Each row is a point on a landscape with many valleys, with its height.
From any point a ball rolls to the lowest of the 2 points nearest to it. It stops when none of these is lower. Distance is the straight distance between rows; heights are no part of it.
J812 (h 6.77): [-38  36 -35 -51 -23 -14   3 -19 -12   0 -27  11 -11 -18  12  17 -12 -32
   2  18  13  11 -27   0 -15 -29]
J235 (h 4.06): [ 18  13   6 -42 -17  -3 -15 -10 -22  29  20  -2 -23   6  -4  12 -15  58
 -16   7  10  21  -6  -3   0 -26]
J175 (h 4.88): [  6   4 -20 -26 -20 -30  29 -11 -16  22 -11 -15 -26   0 -17  18  12  -1
  -6   5   5  15 -28  -3 -39   7]
J984 (h 3.94): [-15  30   6  -9 -26 -13  28 -24  -1 -25   0  11 -23   1   1   5  22 -55
  33   5   6  14   4   7  -5   9]
J790 (h 4.58): [ 28  23 -12  10  17  -4 -11  -2 -16 -13 -17  -7  51  -8 -17 -33   3  -9
   6 -38  19  -5   9  12  10  32]
J364 (h 5.42): [ -9 -22 -28  10 -13  -1  35 -19  38  21  -8  -1  22  21  12  29  45 -30
 -24  -3   1  21  -4 -24  -1  20]
J757 (h 3.15): [-14  11  18 -10  27 -15 -39  16  12 -25  -1  -9  -3  -9  18 -23 -47  21
  20   2 -20 -14 -28  -1  -5 -18]
J455 (h 6.84): [-53  20 -17 -29 -27 -29  -3 -15  -7   2 -12   5  -6 -26  13  11  -3 -30
  -9   8  -9 -16 -25 -17  -7 -12]
J110 (h 3.77): [ 45  -8  -1  45  10  21 -29  21 -24 -27  -2  -4  31   2 -47  -5   3  13
  10 -40  13 -36  29   1  36  15]
J193 (h 4.25): [  8  36 -16  10 -12  29 -33  20  13 -15 -33   0  -1   9 -56  -3  25  -5
  -2  32  -5 -24   3  18  28 -23]
J228 (h 2.86): [-14 -18  42   3  25 -13   8   1  33  20  32 -12 -43  21   5  22   6 -11
  16   7 -14  40   3  -1  -2  18]
J379 (h 6.92): [ 40   4   7   2   3   7  -2   5 -17  20  11   8 -10   3  -3 -21  -5  21
 -26   6  20  17  27  24   8  -2]
J152 (h 1.81): [ 16 -13   7  -5   2 -14   0 -13  13 -58  19   4 -25  18  19   5 -26 -53
  27 -22 -10 -34   4  -3  -4   4]
J511 (h 6.25): [ 11  -4  20  -1  26  27   0  26 -14  24   8  14 -24  20   3 -21 -12  32
  -6 -17 -17  38  20  13  24  10]
J326 (h 6.40): [-23  14  -6 -25   6 -13 -19   6  18  26  -9  -6  19 -25  24  27  -3   7
 -30 -26 -11   6 -28 -18 -26  19]
J803 (h 6.33): [  6   8  40  -7   3  -5 -37   2   3 -20  35 -21 -46  13  -5   3 -27  16
  16  -6   5   9  12   7  33  -7]
J29 (h 4.45): [ 18  24  -1  -3  -6  17 -32   4  23 -17 -14 -21  -1  13 -31  -8  24  -1
   3  47  14  -7  -6  -3  12 -26]
J277 (h 4.49): [ -9   7  14  17   3 -17 -11  13 -15 -17 -15   9  20 -42   5 -20 -21 -13
   3 -38 -14 -37  13   7   1  21]
J197 (h 0.71): [ -8 -14  -5  -9   2 -10 -13  -5  -3 -52  15  18 -50   8  20  20 -39 -77
  21  -4 -16 -35  -7  15  -4  -5]
J426 (h 6.39): [-58   9  32  13 -11 -28  20   3  -8   3 -13   6  -9 -31   3   1   1 -14
   8 -10 -29   0  -5  -2  -1  14]
J481 (h 6.19): [  8  18 -12 -21  -5  -5 -28  -6  11  38 -11 -12  38 -23  14   5  -8  33
 -46 -24  11  -4 -12 -12 -11  14]
J340 (h 5.22): [-14 -32 -10   1  -3  14   1  17   8  23  24  20 -13  -3  17  25  -9  26
 -44  -7   0 -22  -1  -9   3  -8]
J554 (h 2.63): [ 41 -18  21  13  15  -7   0   7 -14 -11  20 -17  -2  -4 -33   4   3   2
   5   3  18 -43   4  13 -21  12]
J202 (h 3.23): [ 36 -28   5  39  18  12  -2  15 -17 -13   4   5  31  -9 -35  -3   5   0
   5 -14  16 -44  17  12   1  23]
J436 (h 4.69): [ 21   7 -38 -49   2  17   7   1   4  -8  -3 -21 -14  36   6  14   6  17
   2  -2   2  14 -42 -22 -20  -7]
J833 (h 6.20): [  3  27   9 -23  -1  22 -39  19  -7 -42  26 -11 -54  17  -4  14 -27  -8
   5 -23  17   0   7  -3  39  -9]
J103 (h 2.10): [  7  -8 -24 -24 -21  11  21 -29  12   4  24 -20  -6  53   5  36  39  -9
  14   0   8  23 -21 -38  16  -3]
J264 (h 5.90): [-13 -11  12   7  -9 -10  31  -7  -1  42 -20   2  -4   5   7   5  20   8
  -8  27  -3  48   3   6 -12 -12]
J907 (h 5.25): [ 17  22   3 -29  -4  15 -31  14   9  -6  12  -9 -36   5   3  -1  -3  -9
 -15  13  23  20   7  15   3 -16]
J637 (h 7.36): [-16   2 -32 -24 -13  10 -10  13   4  -4   8  20 -27  -9  -7  25   4 -20
 -32  16  21 -40 -15  -3  -2 -17]
J18 (h 4.97): [ -3  22  -3 -28 -19  17 -16   5  -5  19  10  16 -20  -7   6   7   3   2
 -21  17  20  28  16  17  21 -36]
J234 (h 4.63): [ -5  34  20  -3 -17  -5 -16 -21  23   4  -6 -21   9  16 -12  -6  29   0
  22  47   8  20  -2  -6  13 -40]
J116 (h 4.61): [  0   2 -29 -11  -1  15  24   6 -11 -14  -2  -2 -11  26 -14  -4   5  12
  20  -4 -17 -13 -29 -22   3   1]
J471 (h 6.49): [ 25 -12  36  20  19   4   8   8 -19  42  17  19  -2  19   4 -13   0  18
   0  -3  -7  40  46  10  40   0]
J661 (h 2.02): [-19 -24  40  36   4 -17  22 -10   9  19  25  -2 -17  10  -2  16  15  -5
  23   9  -6  10   6  -2   0   7]
J618 (h 4.62): [  4   6 -50 -23  -1  15  13   3  -4  11 -23  -7   6  27 -17   5  20  19
  -7 -11  -9  10 -39 -17  -7  16]
J248 (h 2.37): [ 20 -26   8  12  26  -9  27  18 -19  11  31  -3 -13   8  -7   4   4  -9
   2 -36  -9   0   4 -15  -1  53]
J97 (h 4.79): [ 28  28  -8 -18   4 -14 -22 -11   3  -2  -8 -18  44 -15  -4 -21   1   7
 -15 -15  27 -13   1  -5  -4  11]
J443 (h 3.24): [  9  14 -49 -37 -15 -21   7  -7   4   4 -14   9   7 -14  14  -4  -8 -14
 -36 -37  20 -21 -27   6 -23  22]
J14 (h 7.40): [-24  18 -19 -43  -2   3 -23   1  -4 -26  19  15 -39 -11   0  29 -15 -29
  -4   0  16 -20 -13 -11   5 -12]
J518 (h 5.44): [ -6   6  -5  12  18   8 -38  19  31 -19  -4  -6  40 -29  11 -15 -11   0
 -18 -29 -10 -15   2  -4   3  21]
J897 (h 7.31): [ 11  -5 -41 -10 -21  12   9  -2 -11  -6   3  14 -35   0 -30   8  11 -11
 -19  28  24 -31  -1  19  -7 -18]
J82 (h 3.65): [  7   8 -26 -12  -2 -26  29 -11   1 -11 -11   3   5 -16  25 -17   0 -38
 -12 -34  11   1  -6   4 -29  34]
J677 (h 3.28): [ 29   1  18   0  17   5   7 -11 -17  -8  19 -14   4  18  15 -29  -7  27
  29 -16  14  23  10  -3   8   4]
J712 (h 7.44): [-10   4 -27 -50  -4  17 -28 -18  -1 -43  19  -9 -40  12   8  34 -30 -12
  17  20  29  -1 -19 -20  16 -28]
J577 (h 4.59): [ 13  16  13 -28   6  -3   2   4  11 -27   9 -14 -39  19   1  -8 -16 -14
  31   1 -10  27  -6  11  -5   5]
J517 (h 5.32): [-20  -8 -47 -18 -26   3  19  -1  -5  14 -46  10   3  -6   7  13   4  13
 -26  27  -5 -11 -36  -3 -30 -31]
J19 (h 5.80): [  2 -14 -16 -20   9  31  -5  33 -13   8  22  23 -56   5 -16  19 -11   9
 -28  -1   5  -3   3  11  -2   2]
J795 (h 5.23): [  0 -21 -10 -14 -22 -17  24 -26  28  21  10 -17   4  17  26  44  37 -22
 -16   2   9   9 -17 -27 -25   4]
J801 (h 2.81): [-30  18  16 -12  17 -25 -27 -13  15 -24  -3 -22  23 -13  23 -10 -23  17
  15 -12 -13 -24 -23 -31  -5   3]
J889 (h 6.61): [ -6  27   0 -32   6  -5 -27  14  21   7   7  -6  -6 -14  22  -1 -19 -10
 -28 -25  -8  23 -10   5 -22  20]
J932 (h 5.00): [ 14  -2  14   6  15  30 -28  40  19 -27   7  -1 -25  13   4  -4  -8  -8
  -5  -9  -7 -11  10   1  13  -9]
J849 (h 6.52): [ 23 -28  -2  17  -8  -3  56 -23 -21 -21  -4   6  -4  -3  23 -33 -16 -12
  23  10  10  21  21  29 -18  -3]
J42 (h 4.82): [-28 -13 -19 -16   2  15  -5  16  25   5  15  14 -16   0  25  30   4 -12
 -33 -29 -10 -10  -8 -14   4  15]
J367 (h 3.60): [ 18  -6  19 -16  12   8  -5  -5  -3  13  16 -20 -13  27   8  -7 -17  44
  17   8  -6  45 -10 -11   5 -11]
J868 (h 3.98): [-26  17   0  21  -8  10  24  -1  -1  16   5  17   9   1 -14   2  30   1
   9 -26 -27  19  13  -6  39  23]
J951 (h 4.60): [ 15   0  16   4   6  -1 -21 -13  32  -7   9 -12  32 -16  37 -13  -2 -19
 -24  -1  25   2  13  -1 -14   7]
J134 (h 1.60): [-12  18  -5  16 -10  -4 -16 -26  18  -8   7  -7  58 -13   7  -1  18   5
  -4 -27   6 -23  13 -25  37  16]
J257 (h 3.45): [-16 -33  -6  12   2  -2  23 -20  26  -4   6 -19  30  10  42  17  10  -9
  -3 -24  -3   1 -11 -37 -20  26]
J684 (h 5.43): [  3 -11 -44 -20 -24   9  29 -17 -16  40 -35   9   0   7 -13  44  16  36
 -41  15  -4 -16 -30   6 -22 -26]
J484 (h 3.52): [  0   1  14  -3   8 -13  -8  -6  -1 -21  -3   3  17  -9  23 -35 -37  13
  17   0   3  -9   0   0 -16 -19]
J391 (h 6.62): [ -8 -50   8  48  18   4  14  -9 -21  37   0  11  60  -8  -1   1  -2   3
 -11   3  20  16  37  31   1  20]
J758 (h 4.56): [ 17  32  -5 -23  11 -11   2 -10  -9 -31 -17 -17  10   8  -6 -37 -13  -3
  43   5 -21   0 -18  -3  -9  11]
J200 (h 7.05): [ 15 -17   1   5 -11   8  17 -17 -12  34   2  12  16  17   8   0   2  44
 -18  31  20   9  19  -4   0 -31]
J853 (h 5.50): [  2  23  22  14   2   6 -47  13  -4  14   3  -6  42 -22 -15 -18  -1  39
 -18  -4   7  -6  12  -3  33  -4]
J660 (h 4.53): [ 19  11 -33   5   8   9  25  -5 -14   7 -16 -10  25  20 -45  -7  29  14
  16 -17  -8   8 -19 -14   5  29]
J730 (h 4.68): [-17  12   8  -8  14 -19  19  -3  -8 -21 -30 -16   2 -12  11 -24 -12 -18
  28   2 -20  22 -15  -4 -22  23]
J713 (h 5.41): [ 16   0  32   6  13  16 -21  15  32  -1  14  -6 -27  17  18  -9   1 -10
  -7   4   7  27  24  17  10  -7]
J347 (h 2.29): [-42   1 -20 -19 -18  20  29 -20  17   3   9  18 -11  34  31  21  20  -7
   6 -16 -12  36  -8 -25  17  -1]
J71 (h 5.78): [ 19  27  12  -7  -2   9 -60  12  19  -1  -5 -17  20 -18   0 -17  -8  14
 -37   0  18   2  19   5  10  -8]
J794 (h 6.03): [-22  27   7  -5  -4 -21   4   6 -30  37  -3   3   7 -32 -10  -4  -1  25
  -3 -39 -19  16  -1  -8   9  27]
J850 (h 4.11): [  5  -4  34  18   8 -30  15 -17 -26  -7  19 -13 -11   4  -6 -23 -33  30
  55   2   4   6  -6   4  -1 -15]
J181 (h 4.51): [  0  -2 -22  -4   1   9   5  14  -8 -32  -6  11 -22  10 -10  -3   2 -25
  19   4 -21 -32 -12   4   8  -5]
J477 (h 4.19): [ -9 -17  -5   5  -6   5  13   8  14 -11  30  28 -16  -2  34  11   1 -31
 -22 -39  -3 -11  19   0  12  17]
J657 (h 5.96): [ -2   1   0 -16   2  38 -18  28 -11   3  25   6 -64  19  -3  24  -8  13
 -17  -2  23  23  18  11  37 -13]
J292 (h 2.84): [  6   1  21  25  -9  19 -31  32   4 -13  -6  11 -25   1 -36  15   6   8
  -9  26   2 -40  21  17  23 -27]
J762 (h 4.85): [ 23 -13  -4  -8  19   9  -3 -14  -6  13  -7 -26  39  29 -12  -3  10  39
   7  10  10  12 -10 -24 -13   6]
J690 (h 1.34): [-12 -17   4 -15  13 -10 -23  14   5 -37  13  18 -52  -4   9  10 -51 -42
  18  27 -15 -29 -15  22 -15 -29]
J16 (h 4.70): [  7  35  -6 -18 -23   7 -10 -10 -11  31  -4  11   1  14 -12  -8  26  22
   0  28  18  33   5  -1  33 -42]
J546 (h 6.79): [-21  27   1 -38  13  20 -27  17   4 -16  -5  15 -25   1  32  -9 -25 -10
 -10 -25  -9  26   4   6  10   3]
J675 (h 6.36): [ 14 -16 -14   1 -16 -12  42 -19   3 -11   0  -1   1 -14  30 -15  -8 -22
   4  23  16   2   3  11 -23 -16]
J348 (h 4.09): [ 11  33   3  -8   1  -2 -29  14  14   3 -11  -3   4 -21 -27  -1  16 -20
 -12   2  -1 -16   2  14   3  12]
J162 (h 3.99): [ 10   2  19   5  15 -15 -15   5 -29 -14   2  -1  26 -40  15 -33 -32   1
   9 -17   9 -23   7  21 -23  10]
J843 (h 4.50): [ 22  20  38 -22  -1 -22 -31  -5 -15  27  25 -19  -7   7 -27  14  11  25
  -1   9  10  12   6 -18  20  -1]
J619 (h 4.64): [-22 -10 -23   9  -1 -11   7   8  -2   3 -10   0   5 -18 -39  23  15   9
 -14   7 -14 -56 -22 -20 -20  15]
J89 (h 1.72): [-14   8  -7 -28 -23  -2  31 -34  12  -4  14  -8 -15  29  27  16  13  -6
  28  -7   3  29 -18 -27  -1  -4]
J382 (h 4.91): [-32  12  -2  10  -9 -38 -18  -2 -20 -23 -18  12   5 -34   3 -11 -38 -38
   8 -12 -37 -48  -2   0  -3   6]
J196 (h 6.94): [  2 -14 -12  15   5  15  33 -18 -29  40 -21  12  40   9  -8  -6   4  45
  -9  19   5  20   4   9  -6  -8]
J23 (h 5.36): [-24   3 -12   7   7  26   4  17  27   2 -16   7  -4  14  -3   0  17  -5
  13  27 -19  15 -19  -1   4 -18]
J796 (h 4.46): [ 20  18  13 -13   3 -15  12  -1 -14 -16   1 -15 -29  14 -32 -11  -5   4
  52   9 -10   4 -15   6 -11   2]
J929 (h 6.83): [-11 -32 -22  29   2  10  15 -19 -33  35 -17   6  76   1 -18  -8  -2  26
  -7  -5  23  23  19  17  -1   5]
J375 (h 4.77): [-14  -8  -5  -1 -13 -15  17   6 -14  24   0  -8 -16 -12 -23  14   7  18
   0  11  -6 -15 -15  -9 -25   6]
J186 (h 6.35): [-28 -54   3  44   7  -3  37  -5 -29  34 -24  -6  43 -14   7   5   6  13
 -10  -5   4  23   8   3 -18  23]
J488 (h 4.94): [ 40   3 -25   2  22  18 -12 -12   8   6 -18 -38  54  26 -20 -12  21   6
  -5  -5  21  10   0 -13   4  27]
J866 (h 1.99): [ 16  -6 -10  44   2   0  20   9  -4 -17 -14  23  24 -13 -39   1  29 -28
  26 -26 -20 -29  18  19  20  29]
J217 (h 4.76): [  5 -14 -12 -18   3   4   3  -3  10  -1  -7 -26   9  30   8  16  12  39
  11  10 -16   9 -39 -32 -25  -9]
J428 (h 4.26): [-19 -10  55  29   7 -23  -2 -24  -7 -12  10 -13  35 -10  11 -13 -10  -7
  35 -11  19 -12  15  -4   0   0]
J494 (h 3.11): [-19   3  -6 -11  -5  21  -3 -10  31  15   6   4   1  21  40  13  13   1
 -21  -9   0  33   7  -5  11  -9]
J612 (h 3.20): [  0 -18   2  17   1  -8  47  -6  -7   0  29  10 -12  -7  17  13  16 -30
 -13 -47  -6   1  17  -6  -2  48]
J802 (h 6.13): [-29 -47   4  59  13 -14  30   6  -1  11 -17  -5  39 -19 -11  13  19  -9
   5   5  -8   0   8   2 -13  25]
J638 (h 5.14): [ 13   3  16  25  15  12 -13  10  -4  15  -6   7  33 -22  -9 -14  -3   8
  -8  -1   3  -7  23  17   8   6]
J104 (h 1.77): [ 12 -18  -7   9  15   1  28  16 -12 -24  19   6 -10   6   9 -12  -8  -2
  18 -34  -9 -12  -2  -6   4  23]
J300 (h 2.30): [ -1 -48  20  15  -3 -27  31 -32 -24   6  27  -6  14   3  24   4 -21  34
  24  12  29 -10  -7 -12 -16 -22]
J520 (h 4.95): [ 34  27 -16  -8   1  10 -26   5   9  -4  -5 -28  22  13 -17  -6  16  12
 -16  -4  17   1  -4 -14  17  14]
J333 (h 4.23): [ 38   5  -9  37  14  17 -24  20   8 -25 -14  -2  40  -3 -30 -11  18 -17
   4 -34  -3  -8  19  12  25  28]
J987 (h 3.82): [ 43   3  13 -28  14   7  -1  -2 -18  22  10 -12 -34  25 -17   2 -18  55
  -9  20   1  38  -4  10 -11 -10]
J997 (h 5.67): [-19 -14 -11 -42   7  22 -10  24  -3  13   6  16 -53  -1  -3  46 -16  18
 -23  19  -5   1 -17  10 -25 -15]
J119 (h 2.91): [-24 -43  12  23   2 -20  36 -22  -8  11  13 -11  18   3  33  13   3  11
   8 -11   7   7  -9 -32 -13  -1]
J659 (h 0.73): [  4  -7  48  31   6 -12   5   6   8 -10  27  11 -46  10 -16   6  13 -17
  36  10  -9   1  16  10  16  -8]
J449 (h 2.68): [ 15 -44   8   0  15  -7  20 -33  -8  -2  23 -25  20  24  23  -7 -20  38
  22   6  16  21 -12 -16 -12 -15]
J424 (h 7.10): [ 43   1 -23   3  -8  23  -8   0  -4  16  -7  -4  -6  26 -21  -4  18  12
 -38  15  25   2  19  20  16  -2]
J748 (h 4.83): [ -5   6  -4  15  -2   1   1   7 -11  21 -17   5  16 -16 -47   0  11  31
  -3  22  -7 -25  -2   6  -5  -5]
J409 (h 5.56): [-10 -30  -5  41   5  22  21  16  18  -8  -6  19 -11  17   2  -2  24 -25
  15  21 -19  -1   3   3   6 -19]
J855 (h 3.83): [ 11 -37  -2  13  29  -7  21  -3  13   4  -2 -26  30   1  21   6  -1 -14
  -3  -3  10   7  -4 -16 -38  24]
J704 (h 3.51): [  9  20  18  30  -7  -9 -30   6  20 -11   0  -1  25 -28 -27   7  19 -28
   9 -11  -6 -30  18   8  19  10]
J834 (h 7.22): [ 23   5 -25   6 -16  30  -7  17   5   2   2  17 -29  19 -27  18  28 -22
 -35  20  26 -14  17  21  23 -13]
J891 (h 6.98): [ 31 -12  23  27  16  17  25  17 -25 -13  -2  28 -20   1  13 -39 -28   4
  24 -20 -11  17  34  37   9  -3]
J989 (h 6.74): [ 22 -10  18  36   4  11  45   0  -6 -11   2  20 -16  10  23 -26   3 -19
  33  -4  -4  34  30  30   5  -8]
J588 (h 2.80): [  7  10  17  41   9  -4  -3  -1  15 -25 -19  -2  31  -8 -34   5  26 -35
  38 -18 -23 -19  14   1   6  16]
J742 (h 6.70): [-47  11  -6 -24 -23 -15  10 -11  -4 -11 -23  14 -27 -18  17  11 -14 -40
   9  36  -2  19 -12  16 -25 -30]
J429 (h 2.41): [ 29 -16 -12 -15   0  12 -10  28  -6 -30  26   2 -47  -2  -8  14 -14  -5
 -24   2  11 -55   3   8 -10  -6]
J926 (h 4.52): [ 13  15 -10  -6 -14  16 -11 -12  -8  36 -15  -6  11  37 -38   3  28  35
 -19  44  11  15  12 -10  18 -21]
J696 (h 5.65): [-31  18  25  -7 -15 -30  22 -15  -3  25 -14   0 -15 -18  25   6  13 -12
  -2   9  -8  48   2  10 -20   3]
J959 (h 5.85): [-27 -36  10  61   4   9  31   8  24   6   4  11  15  -6  -5  19  29 -20
  14  12 -18  -6  15  -5   5   5]
J108 (h 4.67): [ -8  10 -30  -6 -10  11  -2  -2  -5  32 -25   5  14   8 -30   4  20  43
  -9  17 -10  -1 -10 -10   8 -18]
J267 (h 5.86): [ -8 -13 -21 -42 -12   2  -3 -13  13  -6  -1   9 -28   3  34   3 -33   5
  14  40   5  30 -21  10 -25 -44]
J617 (h 6.09): [-19  32  16 -31   0  21 -31   3 -15  -9  28   3 -56  16 -12  27  -7   4
   9   0  19  32  11  -3  47 -23]
J873 (h 1.02): [  7   3  -2  27  18   3  26  28 -17  -8 -10   7   5  -8 -25 -17   4 -11
  30 -35 -28 -17   2  -1   3  42]
J259 (h 7.17): [ 24 -18   5  10 -16  -8   4 -28 -11  22  11  -1  37  -5  28 -19  -7  21
  -8  22  45  -3  17   4   3 -39]
J167 (h 3.86): [-19  -2  35  22   9 -30   3 -13 -16 -27   3  -9   8 -17   7 -28 -26  10
  49   8  -3 -26  -9   1  -1 -21]
J79 (h 2.49): [ 30   5 -18 -20  -3 -17 -21   2   5 -48  14  -3  -7  -4  15 -15 -27 -38
   1 -23   2 -41   0  -3  -9  15]
J822 (h 6.04): [  2   6  13  17  19  33 -10  37  -9   6 -11  21  -6  -4  -6 -23 -18  33
  -6 -17 -33   3  10  10  19   8]
J65 (h 4.33): [ 16  21  -8  12  13  15  13  -5 -17   7  -1   5  28  16 -23 -19  22   5
  12 -35 -14  17   8  -7  41  36]
J469 (h 6.02): [ -5 -22 -12 -18  -6  16   2   9  18  -6  11  16 -33   4  26   2 -20   3
 -17  28   8   4  -1  13 -19 -32]
J949 (h 5.99): [ 18   0   0  -5  11  13 -46  11  18  12  -2 -29  31  -2   8  -6  -5  42
 -46  -6  22  -8   1 -13   0  -1]
J885 (h 5.72): [-28  23  21   0   5  16 -39  23  11  23  -1   3  10 -17 -14  -6   4  35
 -11  -2 -23   6  -4 -14  29 -11]
J440 (h 3.70): [ 26  14   6  43 -12  19 -30  20  18  -5 -26  11  -5 -14 -47   7  27 -12
  -9  15  -6 -20  24  31  27 -18]
J836 (h 5.66): [-14  -4  -9   2  19  15 -18  17  28  -3   0 -10  21  10   9  -5  -6  13
  -4 -20 -24   1  -8 -29   3  13]
J161 (h 2.69): [-19  28   7   5 -13   4   4 -25  19 -16   8  15  23   3  13   1  16 -29
  -2 -32  -5 -16  14  -9  24  31]
J542 (h 6.01): [-27  -1 -12  34  -3   1  17 -14  26  28 -36  -2  56 -11   9  -1  31 -11
  -6  -2 -21  49   2  -4   8  23]
J945 (h 5.77): [-30   1 -10 -30 -16 -11  -9  -7  -7  -3 -10  10 -22  -1  10  -1 -33  21
  10  46  -8  -3 -29   6 -24 -57]
J624 (h 4.75): [  1   7   7  -8  11  10 -15   6  19 -41  19 -11 -27  28   4  -5   1 -19
  18 -13 -11   1   5 -11  17  11]
J291 (h 2.38): [-16  25  13 -11   0  -1 -45 -13  21 -21   8 -17  33  -8  15  -9  -6  19
   0 -22  -1 -20   1 -32  29  -2]
J723 (h 4.04): [ 27 -13 -21   0   3 -17  24 -11  15  12 -19 -16  22  -3  16  -9   3 -25
 -13  -8  22  11 -11  12 -44  35]
J415 (h 5.51): [-40 -40  -3  12  -9   2   7  10  10  21   3  15 -10 -16  16  26  -7  26
 -29  19 -16 -23 -15 -11 -25 -22]
J597 (h 2.87): [ 18  -5 -38 -20   4 -22 -13   9   5 -23  -7   5  13 -14  20 -13 -21 -28
 -30 -30   3 -45 -20  -1 -18  28]
J46 (h 1.92): [ 29 -17  26  13  -1   7 -39  36  -6 -36  14   2 -45   2 -22   5 -19  10
 -14   7  10 -57  13  16   3 -21]
J534 (h 5.84): [-15  20  12  -4  11   2 -16  18 -13   3   9  11  -2 -14  -6 -13   0  28
  -1 -27 -27  -8  -1 -16  23  14]
J242 (h 6.21): [-42  14  11  27  -3 -28  13  -1 -26  11 -16   9  28 -45 -14  -7  -2   6
   3 -26 -22  -4   2  -2   6  31]
J132 (h 5.09): [-42   6 -32   1 -15 -17  -2   6 -17 -17 -31  14   0 -18   1 -17 -24 -49
   4  17 -47 -31 -18   3 -10  -8]
J749 (h 5.27): [ -5   6  41  16   2 -31  22  -6  -1  22  -7  -5  -5 -30   5   0   5 -35
  -5   2   2  35  16  18 -21  27]
J479 (h 3.95): [ -8  -9 -13 -15 -14   1  -5 -10  24   5   3   4  17 -15  50   7   1  -6
 -32 -11  17  -1   5  -9  -9 -17]
J731 (h 6.56): [-49 -13  15   1 -12 -28  22   8  -5   1  -3   9 -35 -29  21   7 -19 -24
   5  17 -14   9  -6   8 -20  -5]
J639 (h 5.06): [ 21 -11  11  17  23  16 -44  10  24 -21  -1 -12  56 -19  21 -26 -16  -7
 -20  -8  23 -17  19  13 -12   8]
J722 (h 5.69): [-10 -11  -4  37  -3 -12  31 -26  27  17  -7  -3  46   3  15  11  37 -25
  -6  -7  -2  24  18 -13   9  34]
J109 (h 1.91): [ 38  -7  32  18  10 -10  10  16 -22  -5  21   5 -38   3 -27   0   0  -1
  21  12  -2  -9  15  26 -10   2]
J835 (h 2.95): [ 17  -9  -4  -7  10   8  15 -24  12 -27  11 -13  16  33  37 -24  -8  20
  26   5   7  36  -4 -24   2 -13]
J327 (h 5.55): [-17  -9 -24 -32  -4  18   6   6 -14  37 -19  13 -30   4  -5  50   0  43
 -34  14 -11  -5 -26   7 -29 -26]
J882 (h 4.90): [-19   9  27   7  17 -30  11   4 -12   7 -28 -14   5 -38  16 -23 -11 -19
   3  -9 -13  28   0  13 -37  29]
J663 (h 4.39): [ -4  26  12 -15   4 -13 -29  21 -12 -10 -10   8 -19 -18 -36  -7 -10 -21
  14   9 -21 -32  -6  13   1  -2]
J503 (h 6.72): [ 35 -10  19   6  22  -3   1   4 -18  47   3  12  18   8 -17  -7   3  11
 -17  -4   9  28  30  21  20  26]
J692 (h 6.15): [ 10 -15   5  21  -9   1  23  -7  12  13  -6   5  -5   1  14  -9  10  -8
   4  42  10  15  11  19 -14 -28]
J830 (h 4.54): [-22  -2 -10  -6   0 -14 -18  27  -4 -14  -8   0 -15 -16 -31  12  -7 -20
   4  12 -30 -56 -25  -6 -16  12]
J815 (h 4.71): [-18   4  25  27   8  -7  -6  -8  -7   9  -7  -1  49 -35   9 -24  -9   0
  12  -7  11   8  14   2  -2  14]
J223 (h 5.52): [ 10   1 -20  14  10  19   2  11  17  -7 -23  -2  25   7 -15 -19  21  -4
  12  12 -12  -8  -1   3   5   4]
J969 (h 4.84): [ -3   9  10  -2 -23 -20   2 -33  23  16   0 -18  21  -7   8   8  26  -6
   1  38  28  10  -1  -8 -14 -32]
J995 (h 5.21): [-35 -10 -28   3  -9  -5   7   5   3  -5 -36   7   3 -10   0  -8  -2 -13
   0  29 -24 -17 -23  -6 -19 -16]
J204 (h 4.29): [  5  10 -13   5 -14   5  19   4   8 -21 -10  21 -10   3  -2  -7  27 -51
  17  -4  -2 -14   5   8   5   3]
J591 (h 7.16): [ 31 -17  10  20  20  24  24  16 -28 -16  12  23 -19  21   5 -33 -30  38
  12   3   4  -1  23  24  -6 -17]
J31 (h 6.91): [-18  29  -6 -33  -5   8  -3  12 -14  12  -1  19 -31 -13   3 -14 -12  -2
   1  -9 -16  30  -3  12  -3  -1]
J482 (h 4.30): [ 28  17   9 -19 -24  -4 -21 -12 -28  31  23 -12 -16  22 -28   2  10  42
 -20  22  32  10  14   1  26 -17]
J572 (h 5.68): [-42 -21  -9 -18 -20 -17   3  -8  -7  14 -11  10  -5 -18  30  15 -25  31
 -10  21 -16  -9 -39 -16 -19 -42]
J717 (h 1.95): [ -1 -30 -10 -19  -1   3 -18  17  -5 -38  23  11 -56   6   2  13 -39  -2
 -13  32  -2 -52 -10  15 -15 -29]
J549 (h 3.47): [-23  35  13   6 -25 -21  24 -34  -4 -24   4   1   4  -6   7   4  25 -39
  12 -17  -5 -13   6  -2  -2  34]
J28 (h 5.04): [ 16  -3  -2 -12 -13 -12   7 -37  28  38  -6 -21  25  24   8  29  36  -6
 -11  22  17  28  -8 -22   0  -8]
J476 (h 3.46): [ -5  26   4   8 -20   8   5 -13   7  12   4  13  17   9 -11   1  32 -19
  -4 -15   8   5  24  -3  32   4]
J422 (h 4.31): [ 33  -9  20  -2  -1 -14  24 -24  -8  -4  29 -24 -32  16 -22 -11 -17  20
  47  18   9  24   2  13  -4 -13]

For each start below, name the point where the ball stops.
J267 -> J873
J722 -> J46
J542 -> J46

Call two points neighbours if one is among the 2 nearest of the other. Go from one point of each pair to the other, from neighbour to neighbour, staying as low as possible. Name the highest point that can't be avoided.
J659, J873 -> J520
J926, J134 -> J175
J873, J926 -> J748
J300, J46 -> J723
J46, J197 -> J429
